Points on a hilly landscape, in no order, each with its height.
From any point a climber steps to the highest of the 2 points nearest to it. It stops when none of these is higher. Distance is the straight distance between rows; heights are no part of it.
j17 (h 36.8): [109 139 123 145 132 131 172 127  61 101 126 110 171 150  82 168 146 144
  96 141 102 183 119 123 146 144  79 143  87  93 115 142 167]
j569 (h 57.5): [ 78 143 148 116 177 114 147 121  66 125 102  75 132  95 138 170 118 134
 100 127 143 179 120  58 108 135 146  91 113  75  96 131 134]
j940 (h 7.0): [131  79 127 132 184 133 125  93  86 165 148  64  64  84 165 168 106 135
  76 155 132  93 143  95  88  80 142 128 145 125 108 132 134]
j5 (h 16.4): [158 118 112 119 114 155  98 106  97  86 155 166 138 210 120 137 115 141
 107 161 152 111 169 124 109 153  92 135 122  96 166 146 170]
j549 (h 27.8): [123 131 167 136  94 100 108  55 102  89 144 206 173 104 100 142 172 107
 102  90  74 152 126 117 131 145  69 141 108  86  99  71 191]
j385 (h 78.0): [107 158 119 160  82 120 160 157 143  94 111 162 169 147 120 113 166  86
 143  80 108 168 102 161 171 153 104 149 134 133  85 153 103]
j282 (h 49.8): [108 158 164 149  88 112 150  95 134  87  86 157 191 107  84 142 161 131
 107 136 149 160 114 113  94 121  93 120 138  99  97  81  89]
j678 (h 37.3): [110 160 123 101 124 146 124 156 150 178 130 100  82 125 184  71 112 133
 139 129 149  71 129 100 104 129 186 114 125 158 180 132  94]
j170 (h 48.5): [141 115 169 137  92 189 112  82 156 124 137 155 177 134 132 141 117 114
 112 149 106 161 122 123 126 154 143 156 129 168 109  57 122]
j102 (h 56.0): [191  60 128 115 147 168  51  84 144 121 194 145 105 181 141 134 118 146
 122 151 109  92 158 136 108 140 127 136 130 150 153 105 137]
j156 (h 54.1): [157 130 118 133 108 151 108  77 126 109 150 203 167 120 130 112 117 107
 126 111  55 119 104 153 151 127  61 185 119 118 114  93 145]
j279 (h 41.7): [117 148 109 123 124 156 124 157 118 145 137 120 128 153 129 130 123 134
 122 129 138 146 112 118 138 162 170 134 102 144 123 138 155]
j595 (h 46.7): [114 164 114 104 125 135 138 169 118 145  96 102 139 101 120 113  98 156
 150 124 132 142 103  97 132 122 177 132 110 127 135 132 111]
j852 (h 68.2): [152  92 129 122 185 115  98 129 151 172 164  97  59 102 159 153 138 118
 125 121 111 107 111 155 125 116 186 120 116 155 113 141 106]
j474 (h 13.3): [132 114 127 119  77 127  96 105  79  58 153 170 121 227 136 122 146 104
 111 136 110 132 174  99 132 162 121 119  98  85 164 146 188]
j35 (h 70.6): [107 139 125 102 177  94 148 138 103  99  90 104 155  59  94 157 131 125
 155 108  94 163  89 126 167 100  92 139 123  72  83 160  81]
j354 (h 61.7): [143 106 103  95 114 108  65  93 134  73 142 210 114 157 196 138 122  72
 122  93 114 113 134 156 142 143 110 146 134  98  92 156 129]
j589 (h 42.4): [116 121 135 111  95 124 106 144 192 139 151 166 169 181 144 122 132 105
 144 107 167 133 149 146 153 185 151 117 160 200 153 139 136]
j984 (h 48.1): [129  93 159 116 202 151 107 102  85 129 153  98 150 133  76 157 142 146
 121 149  58 153  84 108 127 127 104 113  72 122 152 111 124]
j155 (h 54.3): [113 155 163 109 108 136 147 106 113  97  95 155 203 100  68 148 149 157
 106 152 126 146  83 112 107 135  76 138 108 101 113  87  79]
j778 (h 53.1): [ 93 156 172 112  94 126 125 115 149 102  53 136 164 109 122 137 117 139
 111 131 164 142 114  95  84 131 150  98 151 108 102  80  67]
j292 (h 31.2): [152 151 135 136  75 160 163 160 141 113 122 165 200 175  80 108 120 170
 133 123 114 153  96 160 156 169  93 176  99 147 161 120 127]
j127 (h 31.3): [ 86 162 147 193  76 118 167 131 126  87  93 134 139 144 156 133 157  72
 110  83 145 200 170 125 133 152 142 116 144 109  64 129 142]
j491 (h 43.5): [113 149 121 109 149  93 108 140 137 142 128 137  90 138 134 130 150 122
 120 127 176 103 116 125  98 129 162  81 126 117 142 158  96]
j165 (h 67.3): [ 88 149 171 178 150 123 159 160 125 124  75 104 108  75 132 128 126 103
 152  93  90 196 114 115 152 127 176 110 142  85  81 136  98]
j475 (h 17.5): [130 131 101 107 134  72  88 133 132 111 146 132  88 141 146 110 119 107
 150  89 103 136 132  95 144 144 208  97 108  77 155 157 138]
j613 (h 67.8): [120 162 112 136 116 106 133 154 159 115 115 152 148 123 143  94 136  85
 169  71 106 137  95 168 166 120 124 147 125 118 108 170  64]
j259 (h 46.9): [111 167  86 141 101 119 189 177  96 115  98 117 132  68 170 120  61 163
 134  91 160 148 144  80 141 106 153 143 143  90  70 147 147]
j573 (h 39.7): [123 139 107 139 119 107 149 149 100 104 124 133 157 138  64 153 167 145
 113 125 137 155 106 157 148 136  74 135 121 109 102 151 156]
j198 (h 45.8): [119 120 102 123 110 100 118 139 171 143 149 157 123 150 180 118 107  99
 139 114 191 104 177 127 141 157 166 102 179 173 118 151 145]
j132 (h 23.0): [113 152 115 139 127 106 148  83  84  84  95 105 152  98 148 158  85 138
  96 133 161 160 169  91  95  84  99 140 144  61  81 127 130]
j31 (h 53.6): [ 90 137 129 103 163 125 159 134  62 140 102  72 140  93  96 177 129 162
  89 160 162 142 108  85 103 121 112 117 117 108 105 134 147]
j966 (h 55.0): [132 100 141  84 172 128  48  93 130 122 158 107  99 136 155 146 116 138
 121 132 102 123 129  67 100 147 202  98 114 103 140 112  99]
j22 (h 35.8): [141 108 126 137  72  98 111 100 151  87 145 189 154 178 112 124 144 101
 126 131 159 133 174 135 128 147 110 109 159 139 132 119 180]
j183 (h 53.4): [ 78 164 157 109 112 144 124 186 150 146  88 131 164 140 104 135 165 135
 138 107 174 166  72 130 115 183 171 130 126 163 114 126  82]
j384 (h 63.5): [137  81 146 136 172 149  95 122 146 182 159  87  64 119 141 138 150 131
 119 139 111 109 124 123 116 130 196  91 122 181 127 108 119]
j947 (h 77.8): [170 126  79 121 151  92 110 132 138 118 153 173 115 170 137 118 131 118
 151 120 139  87 138 190 126 116  77 140 135 118 165 169 117]
j896 (h 15.9): [145 110 138 136  98  99  92 122 158  95 160 201 118 201 120  90 171  81
 147  92  89 111 127 161 159 162 107 112 113 130 181 145 157]
j84 (h 17.2): [117 137 127 102 126 136 148 201 144 178  98  87 125  67  82 147 155 155
 166 144 143 146  97 162 170 127 148 148 136 177  96 134 137]
j774 (h 27.7): [121 170  76 107  90 118 139 185 121 129 142 150 141 167 137  94 110 173
 139 104 213 101 148 102 116 157 148 122 138 148 155 156 158]
j811 (h 37.7): [167  87 141 167 138 140 111  42 136 115 160 140 111 146 128 131 138 100
 106 169 108 112 173 137  99  90  82 121 145 125 137  91 128]
j530 (h 65.7): [134 105 106 129 170 120 131  82  79  93 139 117 151 103 130 152 102 103
 123 115  31 164 104 118 167  99  82 167  96  83 104 139 138]
j128 (h 13.2): [107 133 137 127 163 147 178 149 113 180  85  74  74  65 122 136 143 122
 122 166 127  97 111 130 132  69 101 122 143 136 100 149  93]
j266 (h 60.7): [160  69 113 133 156 130  78 121  93 101 181 127  96 191 126 152 147 130
 104 108  62 131 127 148 150 147 122 122  83 123 143 146 193]
j932 (h 5.7): [124  87 136 142 184 125 147  88  68 141 130  46  93  70 144 166  95 127
  98 143  90 146 137  93 126  63 126 145 127 107  92 135 134]
j539 (h 49.7): [121  97 154 133 170 123  98  77  97 117 153  81  78 129 163 136 123 131
 105 137  90 137 164  38 100 128 198  77 125  91 134 106 126]
j360 (h 54.5): [149 127 123 125 141 142 113 104 137 125 128 139 140 136 103 112 114 126
 138 153  99 115 106 133 122 106 113 137 117 128 155 112 102]
j122 (h 42.9): [133 117  93 106 156 114 139 179 133 187 144 108  90  93 126 129 133 164
 126 150 208  57 130 167 108 116 101 109 153 165 144 146 163]
j803 (h 40.9): [152 102 162 178 102 144 124  42 137 106 155 158 150 128 111 138 163  91
 100 142 108 142 160 158 119 113  64 140 139 132 104  72 162]
j366 (h 39.8): [155 135 103 101 169 118 117 174 140 175 144 111 101 139 135 125 130 171
 140 148 201  45 131 191  96 128  90 120 136 142 178 164 135]
j791 (h 34.3): [105 142 137 158  83 119 133 113 111  82 109 147 144 145 137 142 133  94
 107 101 126 191 152 103 134 148 156 119 125  92  93 119 157]
j876 (h 41.1): [160 127 100 142  72 122 141  91 140  91 111 170 186  97 120 138  87 142
 124 140 128 156 139 143 133 121 103 186 150 125  89  81 140]
j117 (h 2.7): [116 125 120 134 135  89 189 109  69  93  97  72 162  68 115 164  82 147
 122 130  92 196 140  89 162  99 120 157 118  82  95 123 165]
j634 (h 4.2): [116 115 128 119 173 114 176 112  69 123  96  53 135  40 134 171  63 151
 127 141 105 164 133  76 156  82 126 162 135  91  90 135 147]
j275 (h 47.2): [129 128 150 106 103 145  79 151 172 138 176 150 121 218 146  95 150 117
 155 114 151 120 139 141 141 195 176 120 122 168 197 155 141]
j393 (h 15.3): [120 129 140 111 132 119 131 183 187 185 114 101 135  98 103 122 161 125
 178 137 151 124 102 194 154 130 142 128 145 203 129 125 112]
j20 (h 57.3): [ 72 157 139 141 134 118 156 193 118 155  85 120 131 113  83 132 186 124
 151 106 143 176  84 123 128 165 169 114 120 143 113 144 109]
j417 (h 29.1): [127 143 143 132  72 141 120  84 154  92 118 171 148 174 148  95 109 105
 125 136 157 123 167  76  95 130 154 116 163 113 148 105  97]
j451 (h 44.5): [139 112 178 164  80 172 122  56 138 101 152 150 168 145 131 149 144 104
  95 135 100 182 162 128 116 143 122 157 118 151  97  49 166]
j365 (h 69.0): [156 115 111 101 138 111  75 101 166 116 169 190 114 158 172 123 131  85
 145 110 127 100 130 169 128 138 127 140 129 129 139 156  95]
j46 (h 19.9): [117 146 146 140  99  98 133  70  95  48  99 123 167 102 156 157  68 137
  99 108 129 197 181  87 106 114 120 138 129  43  92  93 143]
j718 (h 41.3): [ 93 167 131 105 108 154 149 173 148 171  89 105 111  90 176  95  97 139
 141 115 175  94 117 102 112 120 172 118 143 151 123 130  88]
j979 (h 45.2): [138 110 140 157 140 115 140 146 164 159 128 123 122 144  64 123 157 144
 128 157 173 100 129 177 118 128 106  81 152 158 160 121 159]
j580 (h 39.6): [114 159 159 158  79 101 126  90 155  54 100 193 174  89 147 120 107 107
 133  64 121 166 137 131 124 120  99 130 165  59  61 100  97]
j612 (h 11.4): [108 163 127  94 114 131 139 211 164 204 154  96 118 128 153  80 148 161
 181 111 187  79 121 171 118 137 142 117 128 195 195 146 134]
j951 (h 14.5): [149 124 106 108 155  87  88 117 123 108 172 142  88 181 121 105 140 123
 143 120  89 106 130 113 131 136 153  98  89  87 206 160 123]
j251 (h 67.9): [125 141 119 100 139 112 114 130 145 105  54 122 142  63 140 144  67 157
 146 127 155 116 119 131 117  86 121 139 171  91  75 115  66]
j853 (h 52.7): [145  94 152 120 141 160  73 141 139 144 206 126  77 211 150 123 159 133
 124 127 128 104 157 121 123 191 184 104 107 161 172 155 152]
j482 (h 9.9): [135 130 127 186 124 170 177 123 122 150 136 114 119 150 139 127 139  93
 118 148 111 138 147 155 147 113 106 142 140 153 106 146 135]
j588 (h 36.0): [150 135 114 166  60  97 174  92 118  85 108 136 172 116  95 144 116 150
 103 153 137 180 171 132 124 109 104 160 131 122 104  74 175]
j311 (h 18.0): [123 173 120  74 127 156 154 189 130 180  70  87 115  85 140 103 108 153
 176 155 132  74 117 144 126  74 107 164 119 156 151 140  68]
j621 (h 25.6): [154  72 149 138 115 111  68  69 167 105 166 160 107 135 131 121 139  91
 137 107  76 142 143 115 132 130 178 106 130 126 122  84 145]
j103 (h 53.0): [120 180  83 120 115 127 164 170 109 118  87 123 150  99 151 112  67 155
 151 103 144 134 127  94 137 102 143 152 135 105 101 157 105]
j252 (h 41.0): [116 152 134 117 171 112 121 159 133 154 132 121 103 141 121 130 178 114
 137 125 146 118  88 156 118 127 127  99 101 126 145 177  83]
j200 (h 23.4): [130 140 135 100 134 191 160 195 103 181 112  87 130 102  96 138 118 204
 121 179 174  98 109 137 123 136 107 141 117 166 142 124 164]
j64 (h 20.7): [105 151 140 126 102  85 110 134 168 110 111 169 147 152  81  93 167 109
 159  90 138 142  96 118 122 141 157  94 125 122 165 123  99]
j160 (h 60.2): [118 158 128  78 101 131 112 147 158 112  53 133 172  90 128 137  82 167
 137 130 172 117 102 125 106 118 140 141 151 132  95  97  62]
j614 (h 21.4): [131 147 110 107 103 120 155 154 139 143  66 119 149 118  83 114 106 190
 129 165 186  73 131 126  92 111 100 115 155 165 149  89 116]
j830 (h 66.2): [142  97  77 161 150  91 150 112  75 111 134  99 101 116 123 154 129 105
  98 131  94 127 135 159 159  81  66 167 135 104 100 173 180]
j226 (h 16.3): [133 133  90  80 148 102 105 143 145 172  80  96  85  75 154 116  85 160
 155 148 166  47 132 134  94  92 134 130 157 147 142 109 103]
j394 (h 50.8): [ 91 135 116 138 142 142 180 200 133 200 144 103  62  48 166  93 152 110
 142 111 152 103 109 123 132 125 163 101 123 159 122 156 137]
j349 (h 59.3): [104 144 140 151  86 125 172 162 170 148  87 124 162  93 125 126 128 126
 148 123 166 159 126 137 151 140 161 128 176 177  74 112 114]
j568 (h 45.5): [139 110 129 139 138 115 101  59  98 111 165 101  74 145 164 125 122 126
 102 155 121 111 196  38  88 109 173  92 134  85 149 118 142]
j108 (h 40.4): [127 155 158 129  90 155 178 143 138 114  68 127 181  68  95 123 116 144
 154 139  79 174  90 113 165 109 129 176 124 119 108  96  57]
j460 (h 62.1): [186  72 126 100 143 134  52  88 152 110 206 185  97 184 161 133 141 108
 133 121  99  89 148 162 128 157 123 139 113 137 143 137 129]
j466 (h 40.0): [100 152 151 117 127 121 111 137 136  98 104 155 171  79 110 129 127 111
 159  74  65 194  59 123 163 151 146 152 103  88 101 115  93]
j849 (h 62.0): [166 126 132 139 126 124 118 113 142 113 149 194 167 116  80 106 153 127
 148 114  82 103  97 188 147 127  27 159 123 114 144 116 145]
j268 (h 39.1): [136 101 135 128  85 121 106 123 180 110 160 194 171 201 128 124 133 103
 136 124 158 119 175 160 156 179 103 114 163 182 159 135 167]
j154 (h 54.9): [128  67 127 122 173 127  89  88  55  85 168 106 122 168 136 174 143 121
  89 109  53 172 128  97 142 144 120 124  73 107 118 136 182]
j327 (h 8.4): [139 111 137 171 117 175 148 122 150 147 167 130 125 188 160 113 129  93
 119 142 117 123 160 146 153 147 126 128 147 181 138 136 140]
j638 (h 13.4): [127 150 119  99 131  97 118 173 186 181 145 111 124 138 151 100 141 122
 178 108 168 100 126 185 129 129 153 118 140 187 170 150 103]
j767 (h 68.9): [174 108 110 138 146 114 104 118 158 111 162 194 133 153 116 112 149 110
 147 110  98  82 120 219 147 133  30 149 127 121 155 149 146]
j86 (h 46.4): [118 122  98 140 139 102 175 191 152 192 142 112  88  72 129 109 151 127
 143 124 183  91 134 158 147 111 131 105 155 177 113 158 156]
j336 (h 57.1): [122 124  97 170 119 120 184 154  96 151 145 115 112 130 111 135 147 146
  89 142 198 115 159 147 119 123  85 117 156 138 104 160 204]
j682 (h 41.5): [118 127 158 128 180 157 128 175 119 179 132  87  95 133 100 136 176 132
 137 145 115 123  85 165 132 135 135 117  91 154 148 148 111]
j970 (h 43.6): [165 107 126 100 118 169  55 124 159 123 178 152 158 165 128 120 115 135
 147 113  81 134 101 164 150 161 145 169  94 164 150 105 150]
j982 (h 47.7): [150 106 154 118 112 191  83 104 164 127 162 174 170 165 123 134 128 122
 126 130 105 139 111 152 137 169 123 152 121 174 131  90 133]
j905 (h 29.8): [122 123 140  95 155 173 124 153 124 196 127  80  62 121 142 110 123 167
 106 173 135  25 131 124  83 121 121  94 111 168 179 106 118]
j99 (h 42.6): [128 135 131 154 131 107 151 144 128 122 116 135 147 143  52 135 168 150
 117 151 162 131 116 153 116 128  83  97 131 121 143 131 152]
j868 (h 23.1): [108 155 148 136  72 108 141 124 199 111  90 172 178 143  84  72 135 117
 156 101 147 131 101 123 121 122 129 121 155 157 159 103  68]
j443 (h 49.9): [ 97 155 164 103 125 163 110 172 161 168 116 126 154 165 115 132 168 130
 126 138 186 127  94 150 110 185 143 112 130 185 144 131  94]
j744 (h 11.6): [118 140 126 175 157 160 198 136  81 152 116  80 103 111 115 138 147 113
 115 159  96 137 128 133 153  80  90 142 120 119 104 165 116]
j481 (h 44.0): [109 155 150 129 107 172 117 118 159 137 133 141 137 179 153  83 120  91
 140 105 116 145 102 111 135 146 170 149 118 146 163 141  70]
j516 (h 36.4): [155 146  94 116 105 152 140 177 118 128 132 130 159 174 102 119 102 170
 141 128 111 145 110 159 164 157 129 173  90 139 155 143 170]
j733 (h 61.5): [136  96  94 152 156 126 143 148  96 174 186 100  51 128 139 130 135 139
 101 127 132 103 140 121 130 128 151 112 115 139 142 159 201]
j193 (h 38.0): [115 132 124 153 123 132 130 117  94 121 149 121 105 167 140 137 141 105
 104 130 125 154 153  89 123 146 165 107 116 112 121 141 164]
j25 (h 28.4): [121 154 103 167  82 135 197 109  93 132 102 104 133 104 130 117 100 151
  99 162 171 132 187  82  92  84 119 134 149 124 123  98 163]
j431 (h 41.2): [142 121  96 124 135 138 110  96  90 126 174 118  76 158 165 114 104 145
 104 168 147  87 192  53  90 128 150 116 138  94 163 136 157]
j847 (h 8.1): [151  78 133 146 176 111 113  67 109 135 168 101  51 124 177 176 133 101
  78 135 132 115 161 114  97 102 151 114 140 111  95 146 120]
j469 (h 60.8): [104 130 143  56 185 126  74 114 114 133 102  85 126 107 141 146  95 152
 123 141 113 117  98  76 101 139 180  93  99 104 139 107  91]
j113 (h 31.7): [144 152  92 171  82 118 198 112  84 103 113 113 152 125 105 128  98 164
 103 157 142 153 177 107 119  97 102 154 130 113 130 112 182]
j861 (h 14.4): [144 115  79 109 161  92 130 140 116 163  97  92  88  53 121 123  86 157
 152 158 148  81 132 125 121  65 126 143 158 129 137 130 134]
j129 (h 73.8): [146  97  73 118 176  86 126 123  84 109 137 110 125 115 103 150 112 131
 134 123  59 138 104 154 178  96  83 164  98 103 127 161 166]
j377 (h 25.8): [102 153 123 151 112 134 168 108  97 132 102  93 113  90 158 130 106 135
  91 150 178 124 167  75  84  94 134 108 154  97 104 116 143]
j234 (h 20.3): [135 107 119 124 135  82  76 113 135  91 138 145  79 126 178 133  84 105
 129  93 117 143 158 103 136 134 204 104 145  68 109 144 145]
j507 (h 53.3): [124 131  82 148 120 135 163 145 103 151 163 135 101 141 164 123 124 130
  97 141 211  96 176 122 110 133 101 113 162 142 117 161 188]
j828 (h 55.9): [115 118 105 128 169 132 156 173 102 191 178  89  46  69 155 108 144 141
 124 122 133  91 112 112 124 121 156 104  97 142 150 152 163]
j894 (h 44.6): [119 110 156 123 209 169 135 152  77 165 129  62 108 121  94 154 153 151
 129 156  75 141  88 115 135 120 129 117  71 147 141 139 117]
j683 (h 51.6): [132  73 154 138 182 136 113  71  59 104 169  92 152 151  93 175 145 135
  87 128  59 175 124 102 124 128  95 125  80 110 131 110 176]
j427 (h 24.1): [174 124 115 103 171 143 106 148 152 173 155  98 101 142 153 106 118 144
 180 143 108  73 115 198 123  95 115 159 107 156 194 144  92]
j824 (h 18.8): [148 123 100 117 118 130 103  73  96  92 139 152 145 164 126 156 105 136
  98 162 163 130 163 106  91 120 100 138 141  93 132 120 153]
j659 (h 9.5): [144  98 123 123 185  97  98  67 115 109 162 143  93 130 156 159 135  90
 108 119  95 124 120 121 110 108 131 110 115  79 125 150  92]
j188 (h 18.4): [128 131 137 158 111 102 123 148 176 138 142 164 134 174  86  80 169  91
 163  98 106 138 108 165 154 151 137 108 119 157 190 134 134]
j737 (h 68.7): [163  82  94 145 159 139 115 141  87 139 190 100  65 177 142 134 127 148
 102 127  86 106 148 134 146 138 139 124  98 135 151 163 197]
j301 (h 36.7): [156 130  87 120 145 136 120 135 106 144 169 134  73 170 160 100 110 154
 121 160 172  53 170  96  85 139 117 111 141 105 199 159 142]
j698 (h 46.5): [ 95 141 109  96 161 102 122 152 112 160 113 106  79  84 143 138 133 141
 107 131 190  85 114  99  84 120 153  80 134 106 119 143 118]
j919 (h 61.3): [ 97 116 145 105 176  85 102  88  90  96 122 113 139 107 120 171 120 119
 107 117 125 176 116  78 111 138 148  91 114  62 105 125 135]
j521 (h 50.1): [ 85 145 118  76 167 107 140 172  83 160  94  82 113  63  98 153 132 172
 115 140 177 106  97  92 108 110 123 103 120 119 106 145 129]
j62 (h 60.6): [118 170  92 133 121 102 148 166 156 112 100 140 138 119 155  98 104 117
 165  80 149 118 122 143 141  98 136 137 153 115  98 173  61]
j23 (h 20.1): [124 156 150 103 108 173 182 221 136 191  86  84 125  94  82 109 146 181
 163 159 138 112 104 144 154 123 130 149 108 185 155 125 138]
j21 (h 5.0): [168 103 152 127 156 157 108 145 190 150 179 149 129 214 162 107 137 124
 150 128 155  70 155 200 127 167  90 117 131 159 209 173 110]
j446 (h 12.4): [154 104  77  95 188  90  94 101 109 126 116 103 116  83 132 144  72 146
 144 146 118 105 115 129 120  76 115 154 135  98 133 131 113]
j917 (h 39.9): [110 154 153 111 118 161 114 142 168 178 144  99 101 166 181  63 125 113
 152 112 132  95 117 119 114 137 188 135 120 171 202 141  68]
j290 (h 55.5): [126 100 147 180 142 111 134 109 150 147 124  99  94  89 118 136 145  82
 129 127  99 161 127 145 144 107 167 109 152 135  79 106 133]
j219 (h 47.4): [169 136 111 141  66 155 141  90 130  90 135 193 193 132 124 127 102 131
 121 132  89 134 123 158 146 143  62 199 131 131 108  85 150]
j39 (h 27.2): [152 150 126 144  69 131 194 173 145 119 102 146 196 147  67 113 120 189
 128 153 163 138 121 148 143 142 106 155 130 164 144 106 126]
j904 (h 67.1): [ 93 156 134 167  73 108 169 158 168  93  98 155 179 142 141 120 140 107
 137  71 169 173 140 130 153 155 139 120 173 149  60 140 105]
j583 (h 53.2): [122 147 126 148  89 125 192 153 150 129  72 112 157  79  88 126 133 149
 147 152 152 137 128 142 156  95 110 146 177 154  72 118  94]
j616 (h 67.0): [105 140 135  61 179 107  83 125 109 115 112 116 167 104  95 166 122 149
 128 130 130 152  76  98 119 142 142 110  93  96 123 123 104]
j777 (h 30.6): [124 121 148 142 104 100 107  70 113  78 130 167 159 120 105 139 138  99
 116 104  81 178 126 106 130 129 121 122 106  82 119  86 170]
j755 (h 15.4): [116 145 132  79 129 161 170 182 119 173  53  81  99  55 111 133 124 161
 146 173 137  73 124 132 139  76  86 150 144 161 113 130  89]
j244 (h 51.9): [102 104 176 175 146 113 124  84 119 117 106  99 125  79 106 167 168  94
 112 121  96 200 127 125 117 116 142 115 127 101  74  85 131]
j883 (h 32.7): [122 138 127 149  59 103 136 103 141  86 129 173 143 187 143 118 142  97
 123 130 194 135 204  99 113 143 132  99 167 132 117 132 153]
j826 (h 60.5): [120 150 146  95 137 142 104 130 131 123 112 142 172 121  72 134 148 147
 140 135 117 145  69 139 123 141 113 136  98 125 145 109  98]
j171 (h 50.0): [163 108 131 119 159 157  85 112 125 138 157 117 122 163 104 131 120 159
 119 164 114 104 127 128 106 125 136 119 114 135 171 106 137]
j559 (h 61.4): [ 78 154 156 164 134 126 179 185 121 140  64 106 129  72  99 144 180 115
 157 109 120 191 101 121 149 143 158 124 142 114  72 131  96]
j968 (h 32.8): [143 154 105 126 129 140 142 161 132 149 170 147  91 200 165  73 128 132
 143 127 168  67 160 118 108 148 131 111 132 130 208 187 122]
j180 (h 21.2): [153 152 104 101 148 160 124 155 138 171 120  97 115 120 163  98  91 140
 183 146 105  93 115 158 139  83 130 174 112 156 167 146  79]
j71 (h 50.9): [128  79 151 140 132 121  72  78 107  82 153 168 101 128 179 164 157  68
 100  74  47 154 120 144 153 142 122 136 108  97  62 116 153]
j771 (h 44.8): [119 139 166 138 115 154 137 116 144 113  95 141 165  63 110 138 127 112
 143 121  76 174  85 132 151 126 125 163 127 110  75  91  85]
j15 (h 48.9): [105 123 176 153 143 140 139  86 113 107 103 106 155  54 104 171 149 103
 122 126  75 194 100 127 144 116 109 145 129  88  62  93 107]
j526 (h 26.4): [125 128 147 119 141 196 146 175 115 180 113  91 107 133 111 118 118 193
 101 176 173  62 122 127  90 143 108 101 117 157 178 114 161]
j512 (h 19.0): [140 148  94 111 120 136 131 142 137 149  91 127 125 129 140  93  94 160
 139 164 187  59 146 125  86 108 107 127 164 156 168 114  98]
j668 (h 6.5): [157 100 136 165 137 167 144 144 170 139 168 151 130 222 162 103 131 106
 136 125 119  94 164 192 158 162  87 126 133 169 184 176 140]
j232 (h 45.0): [121 142 146 161  68  86 133  79 163  72 108 187 179 109 110 129 152 101
 126  96 157 156 154 132 112 115  98 114 168 104  75  85 120]
j396 (h 27.9): [141  95 146 150 119  99  86  71 154 103 147 171 132  97 102 119 138  91
 135  98  58 153 113 129 145 118 145 119 122 109 113  76 155]
j45 (h 58.2): [139 102 157 124 145 139  86 120 158 164 178 110  62 168 148 109 166 126
 128 139 118  90 145  96 106 164 206  80 125 163 166 119 111]
j582 (h 61.6): [123 105 103 165 140 116 148 116  69 127 151  86  96 134 128 168 135 121
  69 135 145 137 151 151 133 106  81 153 137 115  93 167 202]
j134 (h 52.2): [124 139 150 148 110 190 126 104  96  98 143 154 159 182 128 126 132 103
 109 116  55 172 110 105 141 152 125 156  80 119 140 117 122]
j764 (h 26.2): [118 156 138 140  61 130 145  97 178  95  98 177 180 158 144  83  91 115
 136 111 162 135 142  94 112 126 137 135 171 144 139  99  66]
j912 (h 78.7): [108 136 141  93 165 106 140 153 118 101  60  90 139  24 113 161  98 157
 155 126 119 148 102 126 158  85 109 142 155  77  67 144  73]
j799 (h 46.6): [128 152 142 131  90 127 207 164 118 121  58  99 153  50  83 135 117 168
 145 152 112 170 120 103 167  98 136 159 135 123  89 106  99]
j350 (h 10.7): [159 109  87  99 200  80  93  88 119 115 144 137 101 110 161 147 102 113
 137 122 103 101 117 138 114  94 110 137 114  77 147 154  83]
j96 (h 23.2): [158  70 125 128 129  97  67  87 171 114 169 144  78 139 174 129 111  94
 135 106 108 129 161 122 135 139 205 109 152 126 105 115 135]
j664 (h 13.1): [130 127 148 111  71 121  84 101 136  76 152 239 144 195 145  85 158  77
 135  77  88 109 110 126 152 171  99 140 103 109 160 142 147]
j248 (h 24.2): [141 147 139 110  82 135 173 160 137 135  70 124 182 119  57 129 121 201
 122 181 163 118 115 137 116 126 101 141 131 165 148  83 115]
j900 (h 27.5): [172 125 137 128 167 158 105 157 147 154 168 114 119 176 127 103 137 138
 167 119  83 107 107 205 148 123 106 146  77 134 192 161 125]
j468 (h 48.3): [141  97 142 154 135  96 121 106 181 150 141 134  92 143 102 121 159  97
 131 153 144 106 147 149 119 122 143  70 161 163 157 107 134]
j50 (h 24.0): [125 160 108 139  71 135 181 193 147 135 127 148 184 176 108 107 118 179
 131 125 205 123 140 130 135 166 115 131 142 183 147 136 152]
j364 (h 55.6): [133 101 121 119 107 109  74 102 123  74 138 185 113 156 178 143 149  75
 109  86  74 140 119 150 162 157 127 131 115 110  87 137 165]
j620 (h 58.9): [118 132 126 123 156 163 140 108  80 105 129 108 163 128 141 150  96 121
 121 127  54 180 100  91 157 129 133 157  77 104 108 131 118]
j260 (h 33.6): [100 150 131  84 120 171 130 186 138 200 139  88  70 104 187  72 124 147
 129 139 162  27 126 110  85 142 144 104 114 175 193 120 109]
j520 (h 49.3): [115 119  99 139 111 125 148 131 145 160 164 150 103 131 199 121 116 108
 108 134 211  87 196 109 115 153 139 100 188 171 119 150 157]
j532 (h 20.6): [128 134  98 120 137 116 113  89  97  87 126 144 153 132 138 172 123 122
  89 138 171 140 139 130  92 110  76 146 150  81  74 145 114]
j656 (h 47.3): [109 157 145 119 119 164 112 118 117 113 137 149 148 186 129 100 130 106
 130 107  93 161  91  93 132 156 152 143  85 109 171 142  79]
j126 (h 53.8): [121 124 156 151  82 148 144 114 186 139 105 134 174 118 135 132 107 110
 128 144 144 163 138 132 140 147 160 133 168 185 102  73 118]
j38 (h 31.5): [142 154 117  99 138 139 118 192 127 145 142 111 157 155  92 116 141 159
 182 111 102 138  85 190 163 137 108 161  76 129 171 164 133]
j229 (h 60.1): [107 119 142 184 132 130 149 139 135 137 112  99  91  94 166 130 116  90
 127  99  97 179 137 131 157 125 186 120 146 122  65 131 150]
j846 (h 51.5): [127 100 145 147 140  91 116  90 163 141 102 111  94  94 102 130 140 104
 114 154 128 110 132 138 104  88 145  86 158 138 122  91 114]

For each start below, name the point where the climber stops.
j84 -> j129
j968 -> j616
j198 -> j129
j366 -> j737
j682 -> j737
j612 -> j129
j573 -> j165
j252 -> j616
j482 -> j516
j25 -> j947

Call two points neighbours if one is among the 2 nearest of the other. Go from one point of each pair to the other, from neighbour to neighbour, staying as high as possible. Name the lowest point that can't be avoided.
j947, j912 -> j282
j165, j912 -> j15
j947, j826 -> j171
j852, j129 -> j589
j737, j616 -> j252
